Points on a hilly landscape, in no order, each with its height.
From any point a ball rolls to the lowest of the 2 points nearest to it. It stops when none of these is lower. Distance is the straight distance between rows; heights are no part of it.
Pebom height 14.6: [ -9   5 -18 -10   0  18  -8 -12  18  -7 -13   9 -10   0   5   5  16  -4
   6   6 -11]
gabu height 17.1: [  3   6  31 -27  -9 -16   8  -3  10   7  18 -10   6 -10  15  -2 -14  12
  17   9 -15]
piza height 33.8: [ -6   8  -1  -2  -3   5   9   5 -23  20  24 -10 -22   0   9  -7   4  -5
   0   9  -7]
Lub height 64.6: [  4   3 -12  -8  -4  16   8  -6   5  15   7  12  -7 -11  14  -2  -5   1
  15   1 -40]
Leg height 19.5: [ -4   0 -16   3  -8   8  -6  -7   8 -23   5  25   9 -15 -11 -13  -3 -12
  -7  -3   3]
kis height 18.9: [ 19   6 -14 -14   5  17   5  -7  -2  31   4 -12 -18  -8   0  11 -11  -2
  17  -5 -28]
bupin height 67.8: [ 11   4  -9  -7  11  14  13 -10   9   6  -7   6 -15  -6 -14  13  -4   7
  26  -9 -19]
dez height 29.8: [-10 -11  11  16   5 -17   4  18 -14   7   6 -10  10  11 -13 -10   4  14
  -4  -4   1]
zupe height 41.6: [  2   0  10   7   6  10  -5  -1  -7 -17  -7  -6  -5  -3  23  24  -9  -4
  -4  14  19]
gegib height 36.1: [  9  -3  16 -12 -12 -22 -13   7   6  -2  -2   1  17   5 -22 -18 -12  13
   3  -7  16]
tufe height 22.8: [  0 -16 -15  -4  13   9 -13  -8   8  16  -2   3 -24  -1  -6   1  40 -22
  -2  16  10]
zelof height 26.6: [ -2   2   1  -6  -9   5   0  -6   7 -18  11  -1  -2  -3 -26 -10  -6 -15
   1  -5  23]
Leson height 15.9: [ -5   3  19  -1   1 -21   7   6   7   0  -1  -5  15   9  22   1 -24 -22
   7  -9  23]
tum height 36.8: [  1   9   6  -1  10  -5  18  -1  10  -8  -6  17  16 -17 -10   2  -7 -10
  10 -10  -3]
pedag height 16.6: [ -5  -6   7  14   2 -16  -4  16 -10   4   1 -12  24  18   3 -10 -12  -5
 -15  -7  25]
ges height 20.9: [-15  -4  16   0  -9  -5  -1   3  14 -17   3  12  -7   2   8 -15  -6  17
  16  -2 -11]
paz height 25.2: [ -6  -6   2   8   0   1   4  -1  10 -14  17  17   1  -9  -9 -14  -5 -11
   6   0   4]
Bis height 35.4: [  1  29  -4  -4  -7  -6   0  -1   7  -5 -13   9  23  -3   1  -3 -12   0
 -13 -18   2]
vegez height 54.8: [  6   8  -6  -3   3  14  11   0  -3  22  16   1  -3 -10  14   8  -9 -26
   8  17 -21]
minit height 21.9: [  3 -14 -11 -12   4  11 -15 -18  20   8  -9   1 -13   0  -1   9  32 -20
   1   8  -3]
Fifig height 18.4: [ -7   2  23  -3  -5 -14   6  -1   8   3  17  -9  -3   6  25  -5 -22 -11
   6   0  16]
sened height 29.1: [  0  -4 -15 -16 -11   4   5   6 -32  28  25 -16 -20  -8   3   3  -4  -4
   5   5  -7]
deta height 20.5: [  2  -3  16  -3  -2 -12  10  -3   6  -2   4  -5  -7  -4  -6   0  -2  37
  20   8 -20]
Kuli height 9.4: [  1   1  -6 -12  -4  16 -13  -4   4   7  -5 -11 -32  -3  16  16  12  -5
   3  13  -7]
Did height 27.6: [-15   6   6  13   5 -13   4   8   7   0  -3   6  22   2   8   1 -12  -2
  -5  -7   2]
fug height 31.5: [ -7  -2  -4  17  -8 -15  -7  11 -16   2   0 -10   8  17 -17  -9   6  19
 -17 -14   8]
nanef height 26.9: [ -4 -13 -32  17   9  13  -9   4  -7  -1 -10  11 -18  -7  -9  -1  16  11
  -3   5  -7]
Gugi height 43.2: [-1 -5  9  6 -6  6 -4  0 -4 -3  5 -5 -8  2 43 15 -8 -6 -8 20  6]
Dav height 24.8: [ -6 -12  -2  16   3  11   3   7  -5  -8   6   4 -10  -6  -5   3  -2   8
   7   2   2]
sugun height 32.2: [ 13  12  -8   7  -3  -4  -5   2 -10  -8  -3   9  25  -8   5   1  -9 -12
 -34   4  17]
nog height 16.7: [ -1  10 -20  -9  -3   9  -7  -7  13 -30 -23  20  12  -7   4   1   4   4
  -6  -2  -6]
dov height 40.3: [  3  17  -1   7 -13 -16  -9   0 -10   7  -4  -9  11  15  -1 -10  -5  -8
 -31  -5  15]
Kud height 17.3: [ 10  16 -15  -8 -10  17  -7 -12   5 -14 -17  14  11 -14   1   6   8   4
 -21   4   4]
gamar height 16.1: [ 12  11  -3   1 -18   2  -4  -6   9 -18   1  15   7 -14 -21 -12  -7  -3
 -12 -13   6]
les height 33.9: [ -3  19  -2  -5 -11  -8   1   1   4  -7 -12   0  14   4 -11  -2  -8  20
  -9 -21  -7]
zipup height 13.2: [ 14   4   6  -2   0  10   2   9  -9 -21  -5  -6   6 -11 -12  15 -12   5
   3  -6  16]
Bevur height 24.7: [ -1   5  11  -7  -8  -6   3  -2   0 -14   2 -12   3   2  -9   5 -10 -16
  -1 -12  28]
remem height 22.4: [ -3  -2  18   0  -3  -4   3   1   0 -13   8 -10  -6   1  15   8 -16 -13
   6   0  31]
Sela height 34.7: [  4  -3  28  -7  18 -22  10   5 -16  16  -9 -19  19  25 -14 -11   0   3
   7   4   2]
Geko height 60.1: [  4  -2 -21  -6  -2  15   9   1  -5  27  20   8  -1 -14   7  -7 -11 -14
   6   7 -30]
naki height 66.8: [ 14   5   2  -5  10   5  16  -4   4   6   1   5  -7 -12   3   3  -4  14
  19   2 -32]
baziv height 31.4: [ -4  -5  10  11  10 -17  11   5 -14  10   0 -11  -4  11  -8   0   6  29
   3  -7 -12]
Pip height 68.2: [ 11   0  -2  -1   8   7  20  -9  -2  -1  -7   2   1  -9 -19  15  -3  20
  17 -14  -9]
nefir height 28.3: [  4  10  -4   0   2   0   0   1   1 -16  -2  12  19 -12   0   5 -13 -19
 -12  -1  16]
biso height 36.2: [  4   1  11  -2   7 -27   5   0  -4  12  -6  -8  24  15 -27 -11   0  22
   5  -2  -7]
pul height 33.5: [  4   8  19 -10  18 -15  17  -6  -9  14 -11 -28  16  19 -21  -3   7   7
   2 -12   3]
muvog height 33.6: [ -4 -16  26  -5  -6 -24  -3   9   5  -5  10 -12   4  12 -14 -16  -3   4
  12   4  16]
mamek height 33.1: [ -4   3  -4  20  10  -8  18   4 -10   6   4   5  10   2 -15  -4   1  -3
  -6  -7  -1]
sopot height 44.1: [ 18  17   1  16  -6  -8 -15   7 -15   3   8  -2  11   3  -9 -12  -3  -2
 -32 -12   9]
duzo height 13.1: [ -3  -5 -12  -6 -13  12 -17   4  -3  13   3  -5 -28  -6  24   2   5   6
   4  15 -21]
Nuv height 14.2: [ 19   6  -6  -3  -9   9  -7  -1  -1 -18  -8   1   3 -19 -21   4 -15   4
  -8 -10   6]
Fer height 46.9: [  0  -6  -5  -6  -9  14  -7   1  -4   8  14   1 -10  -7  36   2 -12 -14
  -4  20  -4]
peted height 33.4: [ -3   5   7   7  12 -13  14   4   7   1  -8  15  31  -7  -6  -1  -6   4
   2  -8 -15]
nibe height 26.1: [ -2 -12 -17  13   6  14  -2   5  -8  -8  -8   6  -7  -8 -11   7   6  -5
  -9  10   8]
gegu height 23.8: [-12   2 -23   3  10   6   8 -10  14  -1  -3  25  10   3  12  -6  19 -21
   0  12 -14]
rad height 17.2: [ -5  -3  -5   3 -10   5  -6   2   9 -25  -4  12   3  -3 -10  -8   1  19
   8 -14  -6]
zala height 19.0: [ -2 -24 -15   7   2  16 -20   3  11 -16 -10  15 -19  -3  16   4  15  11
   6   8 -10]
palo height 7.2: [  1  -5  16   3  10 -17  -6  11  -6   7  -4  -3  27  14  14  -1 -22 -15
  -3  -9  30]
gaba height 13.9: [-22  17  -1   3   2  -2   7 -11  13  -6   0  11  10   5  26  -3   3  -9
  -1   6  -4]
desid height 32.8: [  7  11   3   7  -2  -9   0   9 -13   0  -9  -6  16   6 -15  -1  -7  21
 -14 -17   0]
Talam height 22.0: [ 10 -15  11   1  -3  -2   4   6 -13   0  14  -3 -13  -8   3   0  -2  31
  13   9 -15]
menid height 24.3: [ 15   3 -14 -23 -10  11  11  -5 -15  32  18 -14 -23  -4  -6   6  -3  -7
  12   1 -15]
Siful height 12.5: [ -3   8  17 -11  -8  -5   9  -2   7   6  23  -7  -6  -1  18  -6 -17   0
   9   0  -9]
nito height 20.4: [  0 -28 -19  -4   8  15 -27  -5  15  -5 -12  14  -6  -5   6   4  37   2
   5   9 -10]
Fik height 32.7: [  0   8  13  -2   7  -8  20  -6 -20  14  -5 -25   1  16 -17   9  10  24
   7 -22  -1]
gam height 35.8: [-17   3  -7  22   5  -3   9   7 -15   2  10   0  -7   6  -1  -4   9  -2
 -11   4   9]
gutot height 28.1: [ -6  -1  -8   3  -6   9   4  -1   3 -10  12  -2 -20  -1 -16  -3   5 -13
   4   3  13]
lusin height 23.9: [  2  -2 -25  -3  11   5  -3  -7  -1  24  -1  -5 -26  -4  -1   2  31 -29
  -2  17  -5]
Ratu height 23.4: [  1 -19   9   8   0   9   4  12 -10  -8   5  -8 -22 -10 -12  11  -2  23
  10   2  -6]
maz height 36.3: [ -4  11  -6  12  -9 -14 -14  -5   0  -9  -6   4  22   6  15  -6  -7  -7
 -32   0  23]
rure height 10.4: [  9 -17  14   1 -11 -13  -9   8 -12 -10   4 -12   9   2 -27  -8  -5  26
  -1 -12  11]
zeved height 40.7: [ -4   3   9   6   2  12  -1   3  -8  -7   2 -16 -20   4  15  22  -1   5
   2   9   4]
durap height 50.8: [  7   1   4  -6  -4  14   3  -1   2   4  15  -5  -7  -9  17   8 -12 -28
   3  16   1]
melog height 24.2: [ -9 -18  -4 -11   1  15 -11  -7  11  16   4  14 -12   6  11  -2  40 -13
  -5  15  11]
dugeb height 15.8: [ -3   2 -22  -5  -2  17  -9  -5  17 -20 -14  13  -4  -8  -2  -2  -1   8
  12  -5  -7]
zun height 18.0: [ -7  14  -7 -10  -3   8  -2 -13  13 -18 -18   9   9  -6  11  13   1  -4
 -15   3  18]
Felil height 32.3: [ -9  10   3   9   1   0  18  -3 -11   3  -6 -14 -11  10  -8   6   9  26
   7 -14  -9]
zupif height 37.5: [ -4  -2  -8  18   4   5   2  10 -24   9  10  -5 -20  -1   8   4   6  -9
  -3  18  -3]
memel height 37.9: [  0   7   9  -4  -2 -25   5   6   2  13   3   2  22  18 -26 -19  -1   3
  -2 -13   5]
Merul height 34.8: [ -6 -11  21 -11 -14 -19  -7   9   4 -13  -1 -12   6  17  -9  -8 -16  20
   2 -10  23]
Kotek height 26.5: [ -4 -21  16  20   9  -7   1  14 -13  -3  13  -7   7   1   1  -2  -6   5
   2   1   9]
Lem height 23.0: [  2   6  13   0  10 -11   7   3   3  -4  -2   5  21  -6   3   1 -20 -28
   0  -5  20]
durik height 29.7: [  0  -3  -7   2   3  14   5   1  12  -3   1   3 -14  -7 -12   5   3 -18
  15   3  -5]
mozal height 14.4: [ 17  -5 -23  -7   4  17 -11  -5   1  20  -8 -10 -22  -9   2  12   1 -11
  11  -1 -30]
vumod height 27.2: [  0  -3 -13  -8   8  21  -7 -10  10  -5 -13  21  15  -5   6   8  20  -8
 -15  12   8]
nogos height 12.4: [ -7   4  -2   1  -7  12  -9  -6  15  -9  -4   6 -16   1  21   7   1  -7
   7  14  -5]
deg height 19.2: [  7   0  33 -17   1 -17  13  -3   7  -2  -1 -14  -3  -3  -2   3  -7  19
  19   6 -13]
delus height 37.4: [  2   7   7  10  15  10  18   1 -21  11   3 -13 -11   6   8  15   2  -5
   2   3 -11]
Zodug height 18.8: [-15 -10   2   9  -9 -13   1   4   5  -8   4   8  -2   6  -7 -12  -1  27
   7 -10  -8]
kini height 11.9: [  1  -6   9  -1   1  -3   2   7  -4 -14   0 -11   3   2 -15   1  -8  14
   4  -9   9]
luf height 37.3: [ 25   8  14 -20  -9 -24  -9   2   3   4 -17   1  17   4 -21 -15  -5  19
  -1 -14   1]
Kav height 25.3: [ -1   5 -25   9  20   6   8 -10  -5  19  -1   5 -26   1  -9  -6  30  -9
   0   7   0]
sorag height 21.2: [  2 -28  -9 -17   9   9 -28 -17  25   1 -12   3  -7  -5  -7   4  42  -9
   5  -7  -6]
vuli height 27.4: [  5 -12 -29  -1   3  18 -15 -12   0  -3 -19  15  -7  -4  -8   5  20   8
 -12   4  -2]
nagin height 35.5: [ -1   5   5  14  17  -1  20   2 -18   8   7 -16  -2   5 -12   4   9  -6
  -1  -6   1]
Vatub height 40.5: [ 10  17   5  -9  -9 -22  -3  10  -1  15 -11   3  33  15 -13 -18  -9  -4
 -15 -17   1]
bura height 22.5: [ -8  -5  13  16   6 -10  -2  13  -6  -8  -4  -7  15   9  13   0 -15   5
  -2  -3  13]
sek height 19.8: [-14   4 -10  17   0   2   3  -3   8   0   6  19  -4   4  20 -10  11 -16
  -1  13 -11]
fedu height 26.0: [-11 -14  -4  -4  11  13  -5 -12  11   9  -1  18   8   5  10   8  29 -11
 -15  18  12]
Las height 11.5: [ 12 -13 -15  -7   1  15 -28  -5   5  10  -9 -14 -24  -8  12  17   9  -4
   1  14 -22]
Nel height 17.4: [-17  15   0  -3  -9  -4  -2 -10  10 -11  -9   4   7   8  12   4   2  -1
 -15  -3   3]
Guleg height 38.4: [  5  25   2  -9  -9 -19  -9   2   4   4 -12   0  26   8   5 -13 -19 -10
 -21 -21  15]
fener height 16.0: [ -5 -15  -9   0 -12  18 -17  -2  12 -14   5   9 -22  -3  23  -6   5   0
   8  20 -12]
Potap height 30.5: [ -9 -10  15  10  -2 -13   5   4   7  -1  18   3   3   5  -9 -16  -8  -5
   8  -1   8]
Tepi height 39.3: [  1   1  20   7   5   0  11  11 -14   1   5 -19  -3   7  16  15 -10   1
   0   0  -3]

For each start below, name the point where the ball stops.
bupin | mamek
Potap | rure
nanef | Siful
fedu | nogos
lusin | nogos
durik | Siful
zupif | Kuli
Pip | mamek
Kav | nogos
